A landscape with many valleys, sampled at points; each row gives a point and its height.
From any point a ball takes the steepest step (drop divided by distance) to one of its 2 nearest points. It stops when none of these is lower. Distance is the straight distance between rows; heights are no part of it.
Gom height 4.26: [ 12,  12,   4,   5,  -8,  17,   0,  33,   7,  20,   8,   9, -16,  15, -15,
  -8,  -9, -11,   4,  -1,  -9,  18,  25,  10]
Por height 5.51: [-17, -17,  -5,  17,  -4,   8,   0,   0, -27,   8,   4,  -1,   9,   0, -10,
  -3, -11,   5,  15,  -7,  16, -23,  -7, -13]
Doz height 7.26: [ 20, -11,   6,   0,  17,  -8,   8,  27, -16,   9,   5,  -9,  18,  -6, -17,
 -10, -18,  -9,  11,  15,  18, -12, -19, -11]
gesi height 4.84: [-20,   6,  18, -16,  -1,  15, -10,   7,  -3,  -3,  10,   2, -13, -14,   3,
  16, -10,  34,   2,  18,   8,   7,  28, -10]
mar height 4.68: [ -5,   5,  13,  15,  -3, -13, -17,   2, -11,  16,  20,  10,   2, -11,  -3,
  13,  22,   4, -18,   8,  -1,  -1, -16,  -3]
giz height 3.50: [ 5,  4, 18, 24, 15, 10, -3, -7, 15, 14,  7, 11, -6, -1, -7,  1, -9, 16,
  0, -6, -4, -8, 13, 11]
detad height 0.41: [ -5, -12, -22,  11,  -9,  -2,   2, -18,  14,   6, -16,   9, -11,   9, -10,
  -6,   1,  -2,  -5, -29,  -8,  21,   2,  14]
vebe height 8.58: [ 20, -20,   4,  10,   3,  -3,   5,   5,   3,  -9, -10, -10, -14,  16,  -3,
  -2,  -6,  -2,  -9,  -9,  -6,  17,  10,   8]
Nemin height 5.88: [-30, -12,  -1,   9,  -1,   6,   4,   9, -11,  -7, -15,  17,  -4,   5,   3,
  -8,   3,  20,   9,   0,   4,  14,  -5, -22]
kol height 5.58: [ -4,   1,  -8,  -4, -14, -13,  -6,  -9, -10,   1, -23,   2,  22, -13,  21,
  -6,  13,   8,   8,   8,   2,  -6,  23,   9]
Zuva height 3.55: [ 21,  -6,   4,   9,  14,  -2,  14,  15,   6,   2, -16,  16,  11,   1,   7,
  14,  13, -15,  -5,   8, -21,  -6,  -9,   9]
mede height 7.07: [  7,  -9,  11,  -4,   2,  -9,  14,   8, -21,  -2,   6,  -6,  17, -24,  -5,
 -16,  -3,   8,   2,  18,  32, -12, -20, -22]
Lakif height 8.42: [ 30, -19,  -5,  -1,  12,  -4,   9,  -3, -25, -17,   3, -13,   0,   4,  -5,
  22,  -3, -11,  -6,   0,  -7,  -4, -19,  -9]
vakup height 1.39: [ -8, -20, -16,  15,  10,  12,  17,   4,  -3,  13,   5,   6,   2,  28, -12,
  13,  -9,  -6, -24, -12, -17,   5, -40,  -1]
Tezup height 5.28: [-20,  13,  -7,  -5, -31,  19,  -4,  -1,   2, -14,  -4,   6, -11,   3,  -9,
  -8, -14,  10,   7, -28, -14,  19,   2,  10]
zub height 4.11: [  1,  16,  22,   8,  13,   7, -23,   6,  -4,  10,   0,  12, -12,  13, -13,
  -1,  -3,  16,  -9,   2,   5,  20,  -4,  -6]
koler height 5.43: [  7,  32,  -1, -13, -32,  19,   2,   8,  11,  -9,   6,  -5,  -1,  -3,  -7,
   3,  -5,  26,   6, -24, -21,  18,  23,   5]
ris height 1.64: [-20,  13,   5,  -8,  -8,  -4,  -8, -10,  34,   8, -13,   5,  -9, -15,   9,
   2,  11,  -8, -10,  -7,  -9, -12,  13,  23]
zuve height 6.50: [ -9,   4,  15, -23,  -4,  10,  -9, -10, -12,  -8,  10,  -1,   3, -11,  -7,
  -8,   0,  10, -13,  27,  48,  -1, -16, -23]
feno height 5.74: [-10,   5,   0, -16,   1,   8, -14, -17, -29,  -2,   9, -17,  21, -11,  10,
 -20, -25,  12,   3,  13,  15,   2,   8,  -2]
Kato height 3.32: [  2,   7,  -7, -11,  27,  19,  -8,  -7,  21,  21,   5,  -3,  -4,   5,  -2,
  -8,  -6, -17,   6,   0, -14,   6,  13, -13]
kovo height 6.25: [-15, -23,  22,   6,  -5,   2,  -3,   9,  -5, -13, -10, -14,  -1,   2,  -1,
  10,   0,  24,   1,   2,   5,  -6,  30,   8]
fik height 3.99: [  7,  -4,  15,  11,  17,   0,  -6,   5,  -3,   7,  -2,   6,  22,  -4,  -2,
  10,  10,   1, -17,   9,   1, -19,  -8,  -7]
Bubi height 4.37: [ 19,  19,  -8,   4, -11,  11,   9, -21,  -2, -26,   6,  -7, -13,   9,  18,
  -3,  11,  12,  22, -13,  -5,  -1,  26,  13]
pip height 3.29: [ -9, -11, -12,   0,  -3, -22,  -1, -12,  18,   3,   5, -12,  -3,   9,   0,
   4,  19,   0,   5,  -7, -10,  10, -18,  -4]
merig height 3.18: [ 12,   5,   9,   3,  -6,   5,  -9,   4,  -7,  15,  13,   5, -19, -11,   7,
  -4,  -3, -16,  11,  12,   2,  -5,  -2,  -3]
gep height 4.86: [ 10,   5,  -6,   1,   7,  -6,   3, -19, -12,   1,  14,  -2,  13,  -1,  10,
 -13,  -6,  16,  12,   9,  -2,  27,  20,   3]
Ripo height 6.29: [-10,  17,  32,  -3,  15, -18,  -2,   9,  15,   3,   5, -10,  -3,  -2,  -2,
  10,  -5,   6, -22,  -5, -14,  -2,  17, -12]
viga height 5.29: [ -4,   1,  -7,  -5, -12,   2,  -9,  11,  -1,  11, -15,   0,  12,  -6,  13,
 -25,  -6,  -2,  25,  16,  23, -22,   4,   5]
mon height 2.65: [  6,   1,  -1,  -3, -21,   4,   0, -20,  -6,  -6,  -7,  20,  -7,  -6, -10,
   7,  -6,   1,  14,   4,   9,   5,  -8,   8]
luv height 4.60: [33,  9,  0,  7, -5, -4,  4, -8, -4, -8,  1, -5, -4,  1, 16, -6,  3, 19,
 27,  7, -3, 14, 35,  6]
pil height 3.25: [ -3,  -3, -15,   1, -15,   4,  -6,   3,  -9,  11,  13,  -7, -22,  15, -14,
   3,   1,   2,   7, -22, -15,  39,  -1,   0]
zab height 1.94: [ 13, -16,  -2,   6,  -3,  12,   7,   3,  -1,   6,   3,  -5,  19,  15,  -7,
   8, -10,  -1, -21,   1, -11,  -4, -45, -17]
Zezis height 4.57: [ 26,   5, -18,  -9, -14,  17, -13,  -5,  23, -13,  -8,  -6,   4,   1, -10,
  18,  28,   2,  -3, -24, -19,  11,   8,  21]
ribi height 6.74: [ -7, -12,   4,   4,  16,  -2,   6,   4,   6, -10,  -8, -10,  -4,  28,   2,
  11,  22, -16, -15,   0,   3, -14,  -9,  -6]
kel height 7.74: [-12,  -1,  36, -24,   5,   5,  13,   9, -19, -10,   1, -17,  13, -15,  13,
  -5, -12,  -4, -10,  25,   1, -13,   0,   3]
fipi height 1.12: [-11, -10,  -1,  -6, -19, -14,   5,  -5,  21,  -5, -18,   3,   8,   6,   9,
 -17,   0, -13, -21,   5,   4,   4,  14,   1]
sunef height 4.97: [-12,  -1,  -2,  14, -16,   1,   9,  12,   7,  26,   1,  11,   2,  14,  -1,
  -4,  -4,  -3,  11,  -1, -10,   2, -26,  -4]
mupuz height 2.79: [ 16,  -5,  -4, -17,  -4,  24,  -2, -23,  14,   2, -14,   5, -15,  -9, -16,
  12,  -4,  -6,  14,  -6,  -6,  20,  -1,  11]
tir height 1.24: [  9,  -9,  -5,  -6, -22, -11,   2,  -1,   6,  13,  -7,  -4,   1, -14,   0,
  19,  17, -20,  -5,  -6, -23,  -1,  14,  17]
Vodu height 5.31: [  8,  11,  12,  -2,  19,  -5,  -4, -10,  11,  -2,   6, -10,  -7,  -1, -13,
  20,   2, -11, -24, -25, -24,   2,  17,  -2]
Vuk height 2.51: [ 13, -12,  18,   4, -16,  -6,   9,   0,  18, -30, -14, -12,   6,  -5,   4,
   0, -15,   9,   0,  -1,  -6, -13,  -5,  17]
lufe height 4.27: [ -3,  -1,  16,  -5,  -7,  21,  -6,   5,  -4,  18,   1, -14,  -8,  -2,   3,
   2, -15,  24,   7,  -1, -11,  15,  35,  -4]
lapud height 7.75: [-17,  14,  16,  -5, -13,   8, -26,  10, -12,  16,  -9, -12,  -2,  16,   9,
   2,   8,   7,  -3,  -4, -10,  -6, -13, -13]
Fav height 3.23: [ 20, -15, -13,  12,  -1,  -1,  10,  10,   5,   5, -16,  -8,  10,  14,  11,
  19,  12,  -4,  12,  -7, -24, -26, -16,   0]
ribek height 1.93: [  3,  -3,   3,  -5, -17,   2,   7,   1,  15, -13,   6,  -8,   5, -11,  -2,
  10,  -4,  -8,  -3, -11, -19, -12,  20,  12]
tik height 3.06: [ 12, -20,  -8,   3,  25,   2,  -2,  -9,  -2,  26,   6,   5,   3,   3, -16,
  25,  21, -18,  -1,  10,  -1,   1,  -4,   0]
mevat height 3.41: [ 17,  -7, -14,  13,   4,  16,   5, -13,   3,  19,  13,  13,  -3,  14, -27,
  22,   2, -10,   7, -11,   1,  -2,   8,  15]
gefe height 7.48: [  0,  -4,  28,  -8,  30,   1,  -4,  18, -15,   3,  -2, -18,  18, -11,  -8,
  -6, -19,  -5,  -2,  15,   9, -16,   1,  -1]
Kopu height 2.36: [ -3,  20,   4, -16,  15,  -7, -22,  -6,  33,  13,  -5,  -1, -16, -23,  13,
   3,  14,   7,   6,   4,  -5,   1,  18,  23]
zaf height 4.10: [  7,  -8, -17,  -7,  14, -23,  -5, -16,   9, -19, -17,   3,  12, -14,  -8,
   5,   7,  -3,  -2,  -6,   4,   4,  14, -13]
Ges height 2.04: [  7, -32,  -4,  23,  27,  16,   2,   1, -10,  -7,   8,  12,  -1,  -7,  -4,
   4,   0, -14, -13,   6,   1, -12,   6,  15]
Kare height 3.81: [ -3,  20,  -2,   0, -18, -22,  -5, -19,  -6,   8,  24,   5,  22, -12, -11,
 -15, -14,  -4,  -3,   5,  25, -10, -12,   0]
fegif height 6.82: [ -4,   7,   9, -16,  -1,  -7,  14, -11, -29,   0,   9,  -5,  21, -12, -17,
 -15,  13,   2, -17,   9,  47, -13, -33, -24]
sarar height 5.30: [-21,  14,  -6, -17,  21,  -3,  -4, -15, -12,   3,  18,  -7,  17, -11,  23,
 -24, -17,  15,  -6,  11,   0,  21,  21,  -2]
neno height 3.91: [ -6,  18,   5,   3,  -6,   5,  13,  -8,   3, -24,  15,   5, -27,  19,  -3,
   0,   9,   2,   1, -11,   2,   8,  22,  14]
Puza height 5.73: [-20, -20, -15,  18,  10,   3,  -6,   8, -13,  -4,  -7,  10,   4,   1,  10,
 -21,  16,  11,  -9,  -5,   9,   3, -26, -28]
Levif height 6.92: [ -9,   1, -12,   4,  -2, -12,  23,  22,  -4,  -6,  23,   4,  -8, -13,   3,
   3,  -2, -19,   9,  -1,  -2, -20, -42, -22]
potap height 2.88: [ -9,   3,   6,  -6,  -7, -10,  -1, -20,  11,  -9, -16,  15,   5, -22,   3,
  -2,  -5,  20,  12,  17,  24,  -4,  -2,  -3]
Vekep height 4.67: [-15,   4,  14,  14,  17,   3,   0,   2, -10,  21,   9,   7,   4,  26, -16,
  -8,  -6,   2,  -7,   5,  18,   0,  -8,  -8]
fizug height 5.52: [-26,  -8,  -8,   6,  -3,  -7,  15,  17, -12,   6,   1,   1,  24,  -6,   7,
 -28,   6,  15,  -2,  -2,   7,  -4, -27, -33]
Rute height 2.87: [  9, -24,   1,  20, -20,  -4,  14,  17,   8, -12, -10, -14,   8,   5,   6,
   7, -13,   4,   1,  -7, -10, -26, -28,  -1]
nof height 3.09: [-12,   5,   1,  11,  -5,  -9,  10,  -2,   3, -29,  20,   5, -12,  12, -18,
   5, -10,  -2,   4, -11,  10,  -9,  -4,   4]
popa height 5.27: [-11,  16,  -5,  -1,  11,   3, -15, -13,   9,   1,   4,  -4,  -7,   1,  27,
  -5,  13,  15,   0,   4,  -1,   1,  19, -27]
sasil height 2.62: [ 12, -22,  -9,  15,  22,   8,   7,  14, -13, -11,   9,   5,  -6, -12,  11,
  -7,   6, -19,   1,  11,  12, -23, -12, -12]
bele height 0.70: [-10, -12,  -3,   3, -28,   1,   3, -16,  26,   5, -31,  12,  -1,  11,   2,
  -4,   4,   7,  -8,  -1,   2,  12,  -3,  -1]
Tiru height 8.24: [ 21,   2,  10,   2,   3, -11,  19, -11, -16,  -5,   7, -22,  -4,  11,  10,
  17,   7,  -9,  11,  -3, -18, -10,  -4,   7]
mevon height 6.03: [-14,  19,  14, -23,  -5,  -7,   6,  -9,   2, -15, -11,  -4,  -1,   1,   0,
  11,   1,   1,   6,  -2, -10,   0,  -4,   0]
duk height 5.85: [  2,   1,  -8,  22,  10,  -2,  -7, -18,   3,   4,  15,   0,  -9,   9,  20,
 -18,   7,  -1,  -8,  -1,  -1,   5,   6, -13]
nani height 6.06: [ -2, -17,   0,  -5,  -7, -15,  22,  -3,  -7, -18,   4,  -5,  10,  -6,  13,
  -5,  19, -20, -15,  18,  15, -16,   1,  -6]
zusom height 7.09: [-13,  12,  11, -11,   0,   3,  -8,  -6, -34,   3,   5,  -2,  20,   5,  -4,
  -8,  11, -11, -15,  12,  24,  -9, -18,   0]
gaveb height 5.72: [  6,  19,  19, -17,   6,  -8,  -1,  14,  -3,  -5,   0, -14,  11,   5,  28,
  -9,   7,  15,   2,  35,  22, -11,   8,  -2]
Muvo height 7.24: [ 15,   9,   5,  -3,  23,  -1, -17,   0,  18,   2, -31,   4,   5,  11,  -8,
   4,  -1, -11,  -7,  -8,   0, -17,   5,  -3]
movef height 3.14: [ -2,  17,   5,   5, -16, -24, -12,  11,  -2,  -2, -15,  22,   9, -18,  -4,
 -16,  -9,   8,  -6,   7,  26,  -4,  -7,  -1]
matak height 4.48: [-10,  16,  25, -11,  22,  10,  -9,  -2,  15,   8,  -9,   5, -24,   2,  -6,
   7,  -2,  23,   9,   5,   4,  14,   6,   6]
zev height 2.94: [ 13,  12, -12, -24,  16,  31,  -5, -14,  26,   9,   3,  -2,  -9,  -9,  -7,
  -4,  -6,  -7,  20,  -1,  -6,  17,  27,  10]
rebo height 4.74: [ -8,  30,  13, -20,  12,   6,  -1, -21,  23, -10,  -2,  11,  -9,  -9,   4,
  -5, -20,  30,  10,   8,   5,  13,   1,  11]
kar height 2.33: [  8, -13, -20,   9,  -9,   0,  16,  -5, -14, -36,   4,   5, -12,   8, -16,
  20, -16,  -2,  11, -12,   9,  -8, -27,   1]
ribus height 3.68: [ -5, -13,   9,   2, -15,   9,   8,   7, -19,  22,  10,  -6,   0,   3,  -6,
   8,  -2,   0,   4,   0, -28,  27,  -2,  13]
Bemeg height 5.75: [ -7,  -5,   0,   0,  -1,  -4,   0,   3,  -9, -18,  -5,   2,  19, -11,  21,
  -3,  19,   3, -14,  24,  15, -19,  31,   7]
sos height 3.77: [ 11,   0,  -5,  25, -13,  -3,  11,  -9,   6,  16,  14,  17,  -6,   4, -16,
  11, -13,   3,  -6, -16,  -6,   3,   3,  -2]
puli height 6.48: [-19, -15,  16,   1, -14,  -1,   4,  20,   1,   2,   4,  -7,   8, -12,  -9,
   0, -14,   8,   7,  14,  11, -14,  16,   1]
Zakul height 3.65: [ -9, -12, -14,  10, -21, -19,   7,  -9,  14, -16,  -7,   1,   1, -11,   5,
   9,  10,   7,   7, -16, -14,  -5, -15,   2]
bape height 2.46: [ -5,   2,   2,   5,  -9,  -3,   0,  -7,  29,   3,   5,   2, -19,  -4,  -6,
  -6,   2, -15, -23, -16,  -2,   3,  31,  31]
nagum height 5.25: [-31, -12,  -7,   8,  -5,  12,   8,  13, -10,  12,  14,  15,  13,  -9, -15,
  -9,  -6,  -1,   2,  -1,  12, -12, -32, -19]
Pelep height 5.34: [ -9,  18,   3, -13,   8,  -7, -10,  17,   9,   1,   3,   7,  16,  -9,  14,
   3,   0,  32,   1,  24,  10,   1,  26,   3]
leka height 3.90: [ 30,   7,   4,  18,  24,  -5,  -6,   4, -11, -10,   8,  -7, -14,  -3,  17,
  -5,   3,  -7,  -7, -15, -23,   0,  15,  10]
Ketu height 2.80: [  0,   3,  -2,  -2,  12,  -5, -16,  -3,   8,  -4,  -6,  10, -17, -26,   3,
   7,  21, -10,  23,   4,  -1,  -6,   4,  31]
kam height 8.51: [ 24, -26, -18,   9, -11, -15,  11,   1, -12,  -3,   7,  -8,  -7,   3, -10,
  14, -14, -12, -14,  -7,  -8,  11, -10,   1]
Getal height 3.40: [  9,  15,  -4,  11, -12, -26,  -1,   1, -11,  -3,   6,  22,  12, -12, -12,
  -2,  -8,  -9,   0,  -2,  15, -12, -21,  13]
rurig height 2.58: [ 11, -22, -17,  12,  15,   8,   8, -13, -11,   2,  14,  17,   1,   1,  -6,
  13,  13, -25, -26,   9,   2,   7,   0,  -3]
Pid height 5.46: [ -4,   9, -14, -13, -16,   7,   0, -22,   8,  12,  -6,  -2,   8, -11,  30,
  -4,   5,  21,  21,  14,   3,  -3,  43,  15]
Zoku height 2.44: [ 17, -23,  -3,  20, -11,  -7,   2,   9,  -4,  27,   4,  -3, -23,  -9,  14,
   7,   2, -19,   8,   2, -13,  -5,  -4,   1]
faz height 5.82: [-16, -18,   1,  -3,   1,  11,   8, -13, -22,   7,  15, -16,  30,  -6,  -6,
 -11, -14,   5,   8,  13,  22, -16,   6,  -8]
giroz height 4.64: [-17,  10,   9,   5,  -4,   5,  -1,  19,  19,  21,   0,   7, -10,   7,   1,
 -15,  -9,  -4,  -3,  -5, -15,   7,   3,   2]
Gelas height 7.05: [ -3,  11,  10,  -3,  19,   9,   0,  -8,  12,  12, -11,  -8,   0,  25,   0,
   9,  14, -24,  -7,  -6,  -6, -24,  11,   5]
sodal height 4.96: [-10,  32,   4, -15,  18,  -8,   4, -10,   6, -18,  -7,   9,  -8,  -6,   7,
 -11, -16,   9,  14,   0,  13,  -1,  24,  11]
zoko height 4.00: [  5, -11,  -5,  10, -16,   2,   6,  34, -14,  12,  14,   9,  -7,   6,   0,
  -7,  -4, -13,   9,   5, -16,  19,   7,  14]
pase height 2.82: [  1,   0, -12, -14,  -6, -13, -19,  -2,   9, -12,   9, -15, -14,   8, -11,
  -1,   8,  -9,   7,  -9,  -1,  30,  -9,  11]
rofi height 4.36: [ -7,  23,   1,   0, -20, -17, -16,   6,   7,  17,  24,   8,  15, -12,  -1,
  -4,   9,   5,  -9,  14,  10,  -3,  -7,  -8]
vad height 2.47: [ 17,  -6,  -8,   3,   9,  15, -10, -15,   5,  15,   6,  -8,   8,   4,   0,
  15,  -2, -15, -13,  -8, -19, -14, -36,  -5]
fiti height 4.50: [-19,   3,  -1, -15,  21,  -7,  -1,  -8,  -8,  -2,  -8,  -8,   9,  -8,   8,
  -3,  12,   9,   4,   6,  12,  -2,  -1, -41]
Vufu height 5.40: [ -3,   5,  -2,  23,  16, -15,   2,  -9, -10,   8,  22,   6,   2,  10,   4,
 -16,  10,   2,  -1,   9,  28,  -8,   4, -17]
Pamev height 3.89: [ 17, -18,  -8,   8,  -8, -18,   3, -19,   6, -12, -17,  -3,  18, -24,  11,
  12,   9,   3,   1,  -4,  -4, -19,  -8, -12]
bimi height 7.46: [  9, -10, -21,   9,   4, -18,  -3,  28,   6,  -1,  -1,  16,   8,  16, -27,
   6,  -5,  -9, -22, -10,  -5,  20, -25,   4]
vidip height 3.80: [ 10,  20,  18,  -8, -13,   9,   0,  -2,   9,  18,   1,  -2, -14,  -9,  14,
  -9, -24,   9,  15,  11,  -7,   8,  14,   3]
Rep height 6.72: [-27,  -8,   2,  -8,  13,   2,  10,  11,  -8,   5,   4,  -2,   6,  -6,  -1,
 -10, -14,   0,   7,   7,  -3,   4,  28,  -8]
zozap height 8.00: [  8,  -2,  28, -13,   2,   7,  10,   4,  -7,  -8,  -1, -25,   8,   9,  15,
  14,   6,  -6,   2,  13, -14, -18,   6,  -3]
Rike height 2.70: [ 23,  -3, -28,  19, -11,   6,  11,  -4, -11, -22,  -2,   8, -26,  18, -10,
  25, -16,  -2, -13, -28,  -6,  -8, -21,  11]
tuvu height 1.62: [  1,   0,  -4, -25,  -1,  -8,  -7,   5,  18,   1, -14,  -8,  16,  13,   5,
 -12,   7, -16,  -3,  23,  18,   1,   7,   9]
dotur height 6.39: [ -7, -17,   5,   2,   8, -16,  12,   7, -24, -11,   0, -20,   4,   8,  10,
   1,  24,  -9,  -8,   5,   6, -14, -20,  -5]
Zozud height 4.29: [ 14,  -9, -17,  -1,  12, -10,  -3, -20,   6,  -6, -10,  10,   5,  -5, -22,
  29,  21,  -6, -12, -15, -10,  12,  19,   0]
Tus height 6.58: [-17,  16,   0, -14, -13,   6,  12,   1,  -4, -11,  17,   7,  -1, -12,   2,
 -14, -12, -14,   0,   6,   4,  -5, -33, -30]
zova height 6.05: [-10, -22,  14,  11,  -1,  -3,  -2,   2, -15, -21, -15,  -4,  -9,   7,  -7,
   9,   3,  17,  -3,  -2,   8,   2,  -3, -13]
zivi height 3.86: [ -5,  10, -10, -19,  30,  11, -11, -11,   0,   7,   4,  -4,  11,  -3,  -4,
   7,   3,   0,  21,   4,  -5,  -2,   8, -22]
Dogok height 7.34: [-11, -12,  -3,  12,   0,   7,   2,   8,   5,  -5,  -1,  17, -28,  -4,  -8,
   0, -15, -12,  -1,  -9,  -1,   3, -26,  -1]
piga height 4.63: [ 32,   1,   7,  19,  26,   7,  -5,  -2,   0,   1,   4,  -8, -25,   0,  -7,
  19,   0,  -8, -22, -34, -23,  -5,   5,   7]
domuv height 7.42: [ -4, -26, -30,  10,  -5,   3,  11,  29,   4, -10,  -4,  23,   0,   3, -15,
  -1,  -9,  -9,  -7,  -2,   3,   2, -36,  -5]
tutek height 4.46: [ 18,   2, -22,   1,   3,  11,   9, -13,   9,  -2,  -6,  -5,  -3,   5, -16,
  22,  27,   9,  -8, -41, -21,  22,  21,  13]
Kop height 5.16: [ -8,  -6, -10,   1, -36,   7,   6,   9,  11,   0,  -6,   2,   2,  13, -12,
   7, -12,   9,   9, -16, -16,  13, -14, -10]
zepum height 7.19: [  2,  -4, -10,  12,  11,  -1,  13,   9, -17,  -2,   7,  13, -24,  -7,   8,
   2, -16, -25,  -9,  -4,  -7, -12, -42, -14]
nar height 3.00: [ -2,  -8,  15,  15,  12,   8,   0,   0,  32,  -3,   4,   5, -10,  15, -15,
  -1,   6,   2, -10,  -2,   5,   2,  20,  34]
lok height 5.17: [-14,  16,  -8,  -7,   5,  -5,   4,  -2,   4,  -6, -16,   0,  -1,   2,  21,
 -21, -14,  17,  38,   6,  16, -12,  18,  -2]
Faf height 2.18: [ -4,   6,   6, -14,  -6,  -2, -18,   8,  -1, -18, -12,   2,  -2,  -2,  16,
 -10,  10,  14,  13,  22,  15,  14,   2,  30]
Lisu height 1.80: [ 20, -12, -21,  -5, -17, -23,   5,  15,   0,  11,  -6,  -7, -20,  -7,   4,
   5,   5, -33,  15,  -5, -16,  12,   3,   7]
gev height 7.43: [-20,  13,  14,  -3,  -1,   9, -17,  15, -34,  13,   7, -15,  16,   3,  10,
 -15,   1,   7,  -2,   3,   7, -21, -16, -21]
dolo height 5.37: [  2,   5, -16,  -7, -11,  21, -16,  -6,  13,  20, -13,  -2,   2,   9,  23,
 -19,   2,   6,  28,  12,   9,   2,  17,   9]
vovil height 5.60: [ -3,  40,   0, -23, -14,   6, -19,   4,   2,  15,  -9,  -7,  -7,  -6,   0,
  -1,  -5,  18,   3, -23, -20,  22,  18,   8]
gor height 5.81: [-16,  34,  -2, -19, -12, -15, -10,  -5,   3,   2, -11,   5,   6,  -1,  -7,
   3,   5,  -2,  -9, -19, -18,  15,   0,   2]
zopi height 6.31: [ -8,  18,  -2, -15, -13,   0,  21,  -9,  12, -12,   4,   4,   8,  13,   4,
  -5,  -8, -16,  -8,   2,  -4,  -6, -12, -21]
sepe height 2.43: [ -1,   1,  -4,  -9,   0,  -4,  -1,   0,  -6, -23,   1,  10,  -1,  -4,   3,
 -15,  -4,  -3,  14,  13,  10,  16, -15,   9]
toda height 8.63: [ 25, -15,   1,  11,   0,  -7,  -5,   8,   4,   3,  -8, -22,   5,   3,  -8,
 -13, -18,  11,   7, -19, -20,  26,   6,  24]
Gazin height 3.19: [ 26,  -4, -16,   9,  22,   3,  -2,   0,  -8,  -4,   6,   5, -10,   2,  19,
  -4,  16, -27,   5,   3,  -6, -13,  10,   1]
pifar height 1.95: [  5,  10,  -4, -20,  15,   6, -30,   8,   4,  -3, -17,  -2,   4,  19,   4,
 -11,  16,   1,   1,  19,  16,  18,  12,  15]
Dama height 0.82: [-12, -12, -20,   0,  -3,  11,   7,  -5,  -2,  16,  -5,  -2,  -5,  27, -22,
   9, -11, -13, -14, -34, -20,  17, -15,  12]
dur height 6.12: [ -3,   5,  30,  -8,   4,   6,  -7,  15, -11, -10,  -6,  -9,  -5,  -7,  15,
  -7,   1,  16,  -7,  28,  29, -11,  -9, -22]

Call two points neighbours if one is among the 2 nearest of the other. Go from one point of each pair to the other, from neighbour to neighbour, staying as low as possible. Name the highest point that can't be avoided.
tir, zub -> duk
ris, Ges -> sos
kar, nagum -> faz

Two balls start at each pair of points below. Name the first point that both come to, or write none.
zivi, Muvo -> none
rofi, mar -> none
dur, fiti -> none
